Each scene shows the same named points in several views. A view is turned or mirrored, and shifted as a whole, has a little noise and may leave points out.

Scene 1
View 1
gito: |   9 | -11 | -19 | -22 |  28 |  56 | -15 |  46 |  17 |  17 |  30 | -44 |  26 | -67 |  32 | -14 |  23 | -28 |  50 |  49 |
rono: |  29 |  -9 |   6 |  -8 |  -2 |   8 | -16 |  20 | -24 |   4 |  17 | -30 |  16 | -20 |  -5 |  15 | -23 | -17 |  -4 |  14 |
Tulor: |  47 |  -6 |  17 | -10 |  12 |   4 |   3 |  29 | -35 |  -7 |  28 | -51 |  26 | -39 | -15 |  -9 |  -6 |  -3 |  29 |  -1 |
nepi: |   3 | -16 |  31 |   3 |  -9 |  -3 | -22 | -19 | -12 | -45 |  14 |  -6 |  26 |   4 | -16 |  -2 | -13 |  25 |  41 | -16 |
miti: | -37 | -18 | -44 |   3 |  13 |  75 | -32 |   4 |  29 |  26 |  -5 |  23 |  23 |   0 |  39 |   0 |  -7 | -56 |   3 |  49 |
Tedi: | -22 | -12 | -28 |  19 |  30 |  68 |  -6 | -26 |  -9 |  26 | -22 |  39 |  29 |  28 |  15 | -32 |  -9 | -52 |   9 |  17 |
tes: |  -3 | -12 |  32 |   1 |  22 |  14 |  -4 | -18 | -13 | -46 |  25 |  -9 |  43 |  -7 | -11 | -44 |  12 |  33 |  82 | -18 |
Rurom: | -59 | -27 | -33 |  15 | -28 |  48 | -61 | -35 |  40 |  10 | -33 |  63 |  -1 |  41 |  21 |  42 | -24 | -47 | -18 |  48 |
zud: |   5 | -12 |  24 |  14 | -25 | -14 | -25 | -32 | -35 | -45 |  11 |  12 |  30 |  43 | -15 |  13 | -55 |  14 | -24 | -34 |
Lapog: |  61 |  -5 |  -1 | -24 |  17 |  17 |   2 |  56 | -44 |  22 |  41 | -67 |  31 | -54 |   6 |  -1 | -27 | -34 | -16 |  15 |
Dufuv: |  19 | -15 |  -7 |   8 | -10 |  18 | -19 |  12 | -16 |  31 | -19 |  -4 |  -6 |  -4 | -23 |  33 | -19 | -36 |  -3 |  24 |
pesu: | -14 | -19 |  -7 |  -7 |   2 |  36 | -35 |   9 |  17 | -12 |  18 |  -7 |  24 | -17 |  23 |   3 |  -3 | -13 |  28 |  29 |
teg: |  -7 | -13 | -17 |  12 |  -7 |  29 | -22 | -14 |  -7 |  21 | -31 |  22 |  -2 |  18 | -22 |  21 | -12 | -37 |  -1 |  23 |
zufot: |  41 |  -7 |  -4 |  -7 |  -5 |   7 | -18 |  33 | -27 |  15 |  15 | -40 |  10 | -28 | -12 |  28 | -27 | -31 | -20 |  21 |
View 2
Rurom: |  21 | -23 |  -3 | -16 | -37 |  24 |  36 |  -7 | -31 | -16 | -20 | -45 |  -1 |  48 |  72 | -49 |   8 | -47 |  35 |  66 |
Lapog: | -63 |  34 |  56 |  45 |  15 | -16 | -11 |  -7 |  -6 |  32 |  55 |  23 | -21 | -19 | -55 |  21 | -38 |  11 | -34 |  18 |
Tedi: |   3 | -24 |  40 | -12 |  -8 | -12 | -16 | -48 | -35 |  37 |  29 |   9 |   9 |  69 |  70 | -13 |  -5 | -14 |  35 |  45 |
gito: | -28 | -10 |  51 |  69 |  27 |   2 | -26 | -22 |   2 |  -5 |  49 |  37 | -69 |  21 |  30 |  17 |  -8 |   5 | -38 |  10 |
zud: | -23 |  14 |  22 | -54 | -23 |  -2 | -35 | -36 | -27 | -10 | -48 |  -2 |  25 |  -3 | -43 |  -1 | -62 | -49 |  52 |  31 |
Dufuv: | -24 |   4 |   4 |   1 | -13 | -10 |  13 | -20 | -14 |  -7 |  35 | -19 |   7 |  22 |  -9 | -20 |  -1 |  -8 |  -1 |  10 |
rono: | -39 |  19 |  26 |  14 |   0 |  -3 | -10 | -19 |  -6 |   0 |  20 |   5 |  -9 |  -6 | -36 |   7 | -32 | -13 |  -9 |  12 |
pesu: |  -8 |  -8 |  33 |  25 |   2 |  13 | -18 | -23 |  -7 | -16 |   1 |  12 | -44 |  19 |  29 |   4 | -22 | -22 |  -6 |  24 |
tes: | -13 | -17 |  42 | -14 |  18 |  -9 | -90 | -79 |  -3 | -31 | -20 |  60 | -35 |  30 |   0 |  39 | -47 | -26 |  16 | -20 |
zufot: | -48 |  28 |  28 |  22 |   0 | -12 |   8 |  -3 |  -5 |   6 |  32 |  -1 |  -9 | -17 | -44 |  -2 | -23 |  -6 | -13 |  15 |
Tulor: | -37 |  12 |  39 |  20 |  18 |  -7 | -39 | -34 |   0 | -12 |  12 |  28 | -33 |  -4 | -29 |  25 | -35 | -12 | -11 |   1 |
View 3
miti: |  -9 | -15 |  61 | -37 |  74 |  38 | -23 | -25 |   4 |  19 | -23 |  14 |  15 |  32 |  20 |  26 | -68 |  19 | -23 | -27 |
teg: |  -5 | -21 |  30 | -33 |  50 |  52 |  23 | -17 | -34 |  47 |   9 | -11 |  -4 |  21 |  28 | -13 | -14 | -13 |   4 | -24 |
nepi: | -61 |  12 |  24 |  25 | -16 | -19 |  12 |  21 | -21 |  26 |  30 | -18 | -22 | -13 | -16 |  28 |  -1 | -23 | -23 | -29 |
Lapog: |  14 | -28 |  33 |  -3 | -63 |   6 | -41 |  35 |   2 |  -8 |  19 | -61 |  14 |  37 |  23 |  91 | -52 |  -2 |  -6 |  28 |
zud: | -63 |   3 |  18 |  26 | -29 | -11 |  41 |  25 | -34 |  25 |   0 |  30 |  22 |   2 |   3 |  44 |  41 | -42 | -10 | -16 |
Tulor: | -10 |  -2 |  30 |   9 | -51 | -11 | -28 |  37 | -15 |  18 |  38 | -66 | -11 |  12 |   3 |  60 | -32 | -15 | -16 |   1 |
gito: |   -9 |  -10 |   56 |  -12 |   14 |    7 |  -69 |    6 |   21 |    1 |   25 |  -58 |  -24 |   20 |   -3 |   53 | -102 |   24 |  -35 |  -15 |
Dufuv: |  -5 | -28 |  26 | -12 |  -1 |  55 |  10 |  -3 | -16 |  12 |  14 | -14 |   0 |  22 |  33 |  18 | -21 | -13 |   9 |  -3 |
rono: | -14 | -18 |  31 |   5 | -35 |  19 | -12 |  14 |  -8 |  -2 |  17 | -28 |  -1 |  21 |  13 |  52 | -30 | -11 |  -6 |   1 |
pesu: | -36 |  -2 |  44 |   2 |  20 |  12 | -28 |  -4 |   7 |   2 |   7 |  -5 | -15 |   9 |  -6 |  37 | -55 |   6 | -26 | -27 |
Tedi: |  -5 |  -1 |  55 | -49 |  69 |   2 |   4 | -13 | -29 |  59 | -26 |   4 |  25 |  36 |  27 |  26 | -31 |   1 | -18 | -37 |
View 4
tes: |  19 | -23 |  14 |   8 | -63 |  -9 |  22 |   4 | -33 |  12 | -14 |  47 |  38 |   5 |  22 |  80 | -63 |   3 |  34 |  30 |
zufot: |  10 | -16 | -15 | -61 |  29 | -21 |  28 |   1 |   1 | -14 |  -5 |  33 | -28 |  14 | -43 |   1 | -22 |  55 |  11 |  62 |
zud: |  51 |  13 |  -6 | -71 |  10 |  26 |  38 | -40 |  13 |  10 | -25 |  34 | -28 |  29 |   7 |  83 | -37 | -18 |  15 |   7 |
gito: |  -4 | -84 |  20 |   7 | -35 | -46 |  24 |  25 | -33 | -24 |  32 |  27 |   3 | -11 | -38 | -14 | -14 |  48 |  35 |  63 |
Tulor: |   6 |  -8 | -11 | -35 | -12 | -25 |  28 |  12 | -20 |  10 | -17 |  50 |  13 |   4 | -22 |  27 | -51 |  58 |  24 |  75 |
Dufuv: |  12 |  -8 | -14 | -23 |  42 |  -5 |   3 |   2 |  15 | -34 |   7 |  25 | -16 |  34 | -31 |  -3 | -19 |  19 |  -1 |  22 |
pesu: |  25 | -58 |   9 |  -6 |   1 | -23 |   7 |  -4 |  -4 | -25 |   7 |  15 | -27 |  16 | -21 |  12 | -10 |   4 |  17 |   1 |
Rurom: |  43 | -55 |  15 |  -4 |  35 |  13 |   0 | -25 |  28 | -62 |  37 |  -4 | -57 |  48 | -11 |   9 |  23 | -57 |   6 | -54 |
nepi: |  38 | -10 |  -3 | -19 | -24 |  -6 |  18 |  -8 | -19 |  16 | -27 |  36 |   0 |   9 |  10 |  69 | -47 |   7 |  23 |  17 |
miti: |   9 | -75 |  34 |   2 |   6 |   2 |  29 |   1 |   8 | -64 |  63 |  11 | -22 |  31 | -30 | -14 |  17 | -21 |  19 |   7 |
teg: |  15 | -13 |  -1 |  -8 |  33 |   9 |   5 |  -5 |  19 | -43 |  12 |  18 | -10 |  44 | -15 |   8 | -14 | -10 |  -3 |  -3 |

Which points are out of place in each view (at most two, in the order of its rows)? Write - if all are in place.
view 1 -> -
view 2 -> Tulor
view 3 -> teg
view 4 -> pesu
